Each row is a point on a tangle of strands that fork, close into loops and nearly touch. The rows are in no order.
Points whose rows are less than 66.3 apart are linked; no others are. Some points are linked to none.
Z_873: [-36  -4 -37 -34  17  -9  29  23  20 -40 -47   7 -27  10 -17 -13 -24 -13
 -30  -4 -59]
Z_158: [-25   0  21 -15   0 -40 -65  22  -8  32  12 -60  -5 -38  53  -7 -15  25
 -18 -33  10]
Z_51: [ 22  31  -6  29 -12  21  19 -34   0  16  29  55  26  30 -35  15  47  -2
  20  20  18]
Z_291: [ 46 -12  10  22  -2  23 -15 -17  -9   4  18   6  26  28   7  -6 -15   0
   5  24  17]
Z_141: [  2   9 -26  11 -22   9   7  -8 -20  -2  10  43  16  13 -25   5  56 -22
   3 -11 -12]
Z_654: [-22  27  13 -33  12   1  25 -15  18 -15 -30  42 -34   1 -44  -1  -2  -3
  28  17 -26]
Z_205: [-36   3 -13 -39  -4   2  35  10  20 -25 -46  15 -30   0 -24 -22 -10 -17
   1  -2 -43]
Z_160: [ -2   1  32 -10 -20 -24 -59   8  -1  47  17 -51   3 -42  55   9 -14  24
  -6 -19  35]
Z_379: [  7 -20 -31  -8 -26  22  35   9  35 -21 -18  13  15  35 -20 -38 -14 -15
 -25  -7 -38]
Z_682: [  6  45  21   9  32   4  29 -37  12  15   9  37 -10   9 -37  30   9  23
  47  48  21]
Z_391: [ -7 -30 -18   4 -10   3  15  25  19 -14 -18 -30   6  -2  14 -34  -7 -10
 -27 -19 -17]
Z_21: [ 24   9  35   9 -18  10  -4 -11   8  35  20 -10   1 -21  16  27  11  14
  24  17  59]
Z_274: [ 21  18  16  21  -8   1 -13 -15 -27  16  34  -1  25 -16  16  41  55  -2
  18   2  56]
Z_237: [ 27 -10  38 -10  10   9 -19  -3  15  13  -3 -22 -12  -3  20 -15 -68  17
   8  22  11]
Z_984: [-29  11 -22  -9  -6 -12   8  16 -31 -19 -20  19 -13 -12 -18  10  45 -22
   4 -13 -25]
Z_575: [-16  -2 -36 -13 -49  24  38   5  15   1   0  43   6  32 -35 -28  24 -27
 -21 -26 -37]
Z_936: [ 29  -2   2  28 -18  12 -18  -8 -22  11  23   1  27   3  17  16  34 -12
   2   3  34]
Z_921: [ 32 -17  22   4 -38  31  29  -1  30  21   0  -3  11   0   1 -16  -1   6
  19   9  32]
Z_961: [ 21  21  30  11  -9  16  51 -18  39  40  22  20 -10   4 -26  27   8  30
  50  43  57]
Z_84: [ 28 -28  -8   9  24   7 -11   3  14 -27  -7 -20  21  34   5 -30 -70   7
 -24   9 -22]
Z_923: [-22  27   1  -9 -27   8  38 -19   4  14   1  36   0 -14 -33  12  67 -11
  29 -17  17]
Z_386: [ 13 -23 -42  24 -26   9  -3  16 -28 -16  11   5  37  22   4 -11  37 -24
 -31 -16 -14]
Z_769: [-18  30  39 -12  17 -16 -19 -12 -13  15  -2  -9 -24 -47  14  34  13  11
  37   7  33]
Z_870: [ 42 -15   9  22   6   9 -36  -5 -22   6  24 -16  23  18  33   0 -24   0
 -11   8  14]
Z_572: [  1   5  39  -3  -9 -20 -66   0 -10  47  32 -42  -2 -22  62  15 -23  30
  -3 -10  37]
Z_639: [-23  24   0 -15 -45  20  60 -18  16  19   4  44  -1   3 -44  -3  60 -12
  30 -27  12]
Z_334: [ -1 -11   1   7  17  -9 -33   8 -25  -7  -2 -19   3  -9  20  -6  -7  -4
  -9  -2  -2]
Z_659: [ 13  29  29   5   8  10  42 -29  26  29   9  23  -9  -2 -34  25  12  27
  49  41  41]
Z_730: [-15 -36 -57   0  35 -22  27  35  20 -39 -20 -31  -3  16   4 -13 -28  -3
 -64 -24 -51]
Z_958: [ 11  20  -2  -1  40  -5 -26 -22 -30 -24  -1  37  -5  29 -19  17 -18  -8
   9  28 -28]
Z_573: [ 29 -15 -19  30 -21   9 -14  10 -29  -3  15   1  37  15  16  -3  35 -17
 -13  -2   6]
Z_429: [-15  35  45  -3  18 -15 -19 -27  -7  30  17 -11 -23 -49  11  51  20  25
  41  12  56]
Z_145: [ 37   9  14  14  19  13 -14 -31 -12   6  17  24   8  21  -6  18 -12   6
  16  33  16]
Z_671: [ 21 -18 -15   2 -29  27  23   1  31 -12 -13  16  19  32 -13 -37 -18  -8
  -9   0 -21]
Z_611: [-27  -7  16 -10  10 -32 -49  27 -15  13   2 -53  -9 -36  43  -6 -12   7
 -17 -28   2]
Z_918: [ -6 -42 -54  12  46 -23  -1  29  -6 -44  -1 -31   6  23  10  -9 -29  -4
 -62 -17 -49]
Z_68: [ -9  -1  31 -18 -37  13  25  11  38  14 -28 -18 -17 -39   1 -22   2   1
  25 -10  25]
Z_603: [ -8 -33  -5  -1  20 -15   0  17  37 -14 -23 -55  -7  -7  24 -43 -54  10
 -36 -14 -20]
Z_448: [  4  35  16  -4  31   3  12 -33   3   2  -4  40 -13   8 -34  19   0  12
  37  40   5]
Z_208: [ -4  20  40   2  17 -19 -70  -5 -33  39  38 -25 -11 -17  53  30 -23  20
   7 -11  28]
Z_806: [  3  22   0  14  -5  -6  -4 -12 -31  10  17  16   9 -22  -5  39  69  -6
  21  -7  40]
Z_258: [-44  -3 -27 -35 -30  10  51  17  20 -19 -30  14 -21   4 -27 -25  13 -23
 -13 -28 -46]
Z_126: [-10 -11 -17  -2 -30  11  22  12   5  -3 -12   8   9  -1 -10 -18  26 -20
  -3 -20 -10]
Z_98: [-27 -14 -32   4  16 -27 -15  31 -39 -31 -10 -15  -8 -12   8   7  15 -12
 -25 -16 -34]
Z_527: [ 25 -28 -34  24   6  14 -13   5  -7 -25   7   4  37  42   3 -18 -20  -9
 -34   4 -30]
Z_686: [ 11 -14  27  -9 -29  21  23   6  34   5 -22  -5  -7 -13  -2 -26  -5   3
  19   7  15]
Z_20: [  0  25  -8 -11 -29  21  29 -21  21   6  -1  56  -4  28 -46 -17  18  -7
  12   6 -16]
Z_708: [ -2  -9 -13  -2  41 -14 -37   6 -40 -25   3  -9  -3   9  14   0 -25  -8
 -15   1 -28]
Z_484: [ 31 -24  16   2  17  12 -18   1  13  -7  -1 -25   8  25  19 -32 -76  14
  -9  12  -8]
Z_372: [-32   1 -44 -25  19 -11  14  26  -7 -47 -38   7 -24   9 -16  -6 -12 -19
 -33   0 -64]
Z_73: [  7   9 -10  -1  43  -7 -34  -8 -40 -26  -1  16   2  22  -1  10 -21 -11
   0  15 -28]
Z_896: [ 33  -3  27  16   0   4 -41 -14 -20  28  34 -21  13   1  40  21 -18  10
   7  13  38]
Z_340: [ -6 -38  -3  12  11 -17  -9  22  33  -2 -11 -61   4 -16  36 -45 -40  14
 -36 -28  -3]
Z_592: [-24  -2 -30  -3  -1 -16  -2  21 -36 -24 -16   7  -5  -4  -6   3  30 -24
 -10 -10 -33]
Z_183: [ 42   0   4  16 -26  30  28 -22  30  15  13  42  17  38 -32  -8  -5   6
  22  31  13]
Z_283: [-36  23  17 -27  -7  -1  24  -5   2   0 -32  20 -29 -38 -23   7  35  -7
  38  -8  -2]
Z_945: [ 13  11  33   3 -32  16  48 -16  42  42  14   0  -8 -22 -11  26  20  24
  48  25  74]
Z_401: [  0   7  47 -13 -33   9  26  -4  35  37  -1 -12 -14 -52   3  20  18  23
  41   9  63]
Z_749: [-17 -36 -48  15  50 -39 -15  33 -26 -38   9 -42   3  10  25  -3 -37   5
 -60 -23 -45]
Z_665: [ 19 -31 -47  29 -11   8   2  18  -9 -23   4  -1  39  33  -1 -24   4 -21
 -43  -8 -27]
Z_317: [-10   1  40 -22 -32   4  10   8  32  24 -14 -22 -19 -53   8   1  14  11
  32  -5  45]
Z_684: [  8 -24  24   1 -19  -1 -13  12  33  17  -5 -49   4 -22  33 -29 -31  11
  -5  -7  25]
Z_91: [ 28 -24 -21  16  23   7 -21  -5  -9 -28   4  -6  28  38   8 -18 -43  -6
 -27   7 -27]
Z_319: [  6   2 -25   1 -48  30  30  -9  16  -1  -1  51  15  36 -36 -21  30 -17
 -12 -10 -21]
Z_898: [-12 -28 -52 -10  28  -6  32  24  37 -44 -27 -23  -6  23  -4 -20 -43  -3
 -54 -17 -54]
Z_796: [-18 -23 -28  17   2 -28 -28  39 -35 -11   4 -38  10 -18  26  -6  18  -6
 -35 -27 -15]
Z_713: [ 32  -4  -9   8 -27  34  13 -13  26  -7   1  44  17  44 -33 -22 -20 -10
   0  23 -17]
Z_102: [ 25  14  39  23   5  -3 -36 -25 -20  36  51 -15   9  -4  40  48  -4  18
  14  12  64]
Z_97: [-13  35   5 -21  -4   6  37 -29  25  -1 -13  64 -19  17 -61  -5   7   3
  24  17 -20]
Z_281: [-18 -33 -30  23  23 -42 -40  45 -43 -13  19 -54   3 -18  37   1  -1   2
 -42 -35 -23]
Z_564: [ -9  31   7   4  -8   5  23 -14 -11   8  15  29  11 -16 -25  36  76   0
  34  -4  32]
Z_902: [ -7  15  26   1  34 -16 -64  -4 -49  13  23 -16 -14 -16  36  24 -12   9
  10  -5  10]
Z_250: [-49  23  -9 -26 -11  -2  26   6 -11 -14 -25  30 -27 -21 -32   6  49 -18
  22 -15 -21]
Z_34: [  2  36  10  -7  38  -5  -3 -37  -9 -10  -9  44 -17  14 -36  19  -5   1
  28  32 -19]
Z_823: [-28   2 -29 -22  36 -19 -16  10 -31 -45 -25  17 -27  11 -13   9 -13 -16
 -14   9 -56]
Z_574: [ 21  13  24  10  19   6 -14 -28 -16  14  14  12   0   6   3  27 -11  10
  24  25  28]
Z_417: [-22  27  27 -16   0  -8   8  -6   0   7 -19   6 -19 -50 -10  24  32   5
  41  -3  27]
Z_148: [-37  -2 -37 -24 -49  17  54  18  12  -9 -15  25  -9  18 -32 -24  24 -31
 -23 -35 -38]
Z_743: [-13  -8  11  -6  11 -21 -37  11 -18   0  -5 -33  -9 -30  31  -5  -7   2
  -9  -9   3]
Z_781: [ 35  13   1  16 -26  27  22 -23   9  20  16  36  25  26 -21   4  30  -8
  15  12  16]
Z_740: [ 16 -18  38  -5  -7   4  -7   5  30  15 -13 -39 -10 -14  20 -26 -50  15
   4  10  18]
Z_385: [ -2 -25 -33 -12   1   9  31  13  36 -33 -29  -8   6  28 -11 -39 -44  -8
 -38  -7 -46]
Z_835: [-21 -37 -39  23  44 -43 -32  36 -41 -21  22 -46  -1  -1  30  -1 -19   7
 -58 -32 -37]
Z_390: [  8  34  26  12  35  -2 -15 -32 -28  16  25  12   3  -4   6  50  16  14
  32  23  39]
Z_496: [ -2 -31   8   5 -19 -16 -28  24  28  20  -3 -63   8 -30  46 -35 -19  14
 -31 -24  19]
Z_17: [-35  14   1 -39   4   1  25  -7  15 -21 -43  31 -32  -5 -37  -6  -4 -13
  15   3 -33]
Z_298: [ 12  30  36  15  34 -11 -32 -28 -32  29  44  -3  -4 -11  27  56  -4  23
  26  14  52]

A fork is a point with three links, a tip a point with one. Leave the first point through the second and follow the links. Name the first fork or tip that comes.
Z_740, Z_684 | Z_603
Z_319, Z_575 | Z_205
Z_98, Z_592 | Z_429
Z_671, Z_713 | Z_51
Z_334, Z_743 | Z_902

A tip is a point with one link. Name the tips that can be reached along the links from each point below, in the order of the rows.
Z_258 | Z_823
Z_708 | Z_921, Z_902
Z_385 | Z_51, Z_429
Z_573 | Z_639, Z_603

A piece is two or more points that can be reached from each other along the links. Count, over all rows, the pieces, the separate loops (a circle has one, a figure eight two, a Y none), the forks (points with three links) and the tips (points with one).
pieces | 5
loops | 2
forks | 1
tips | 7
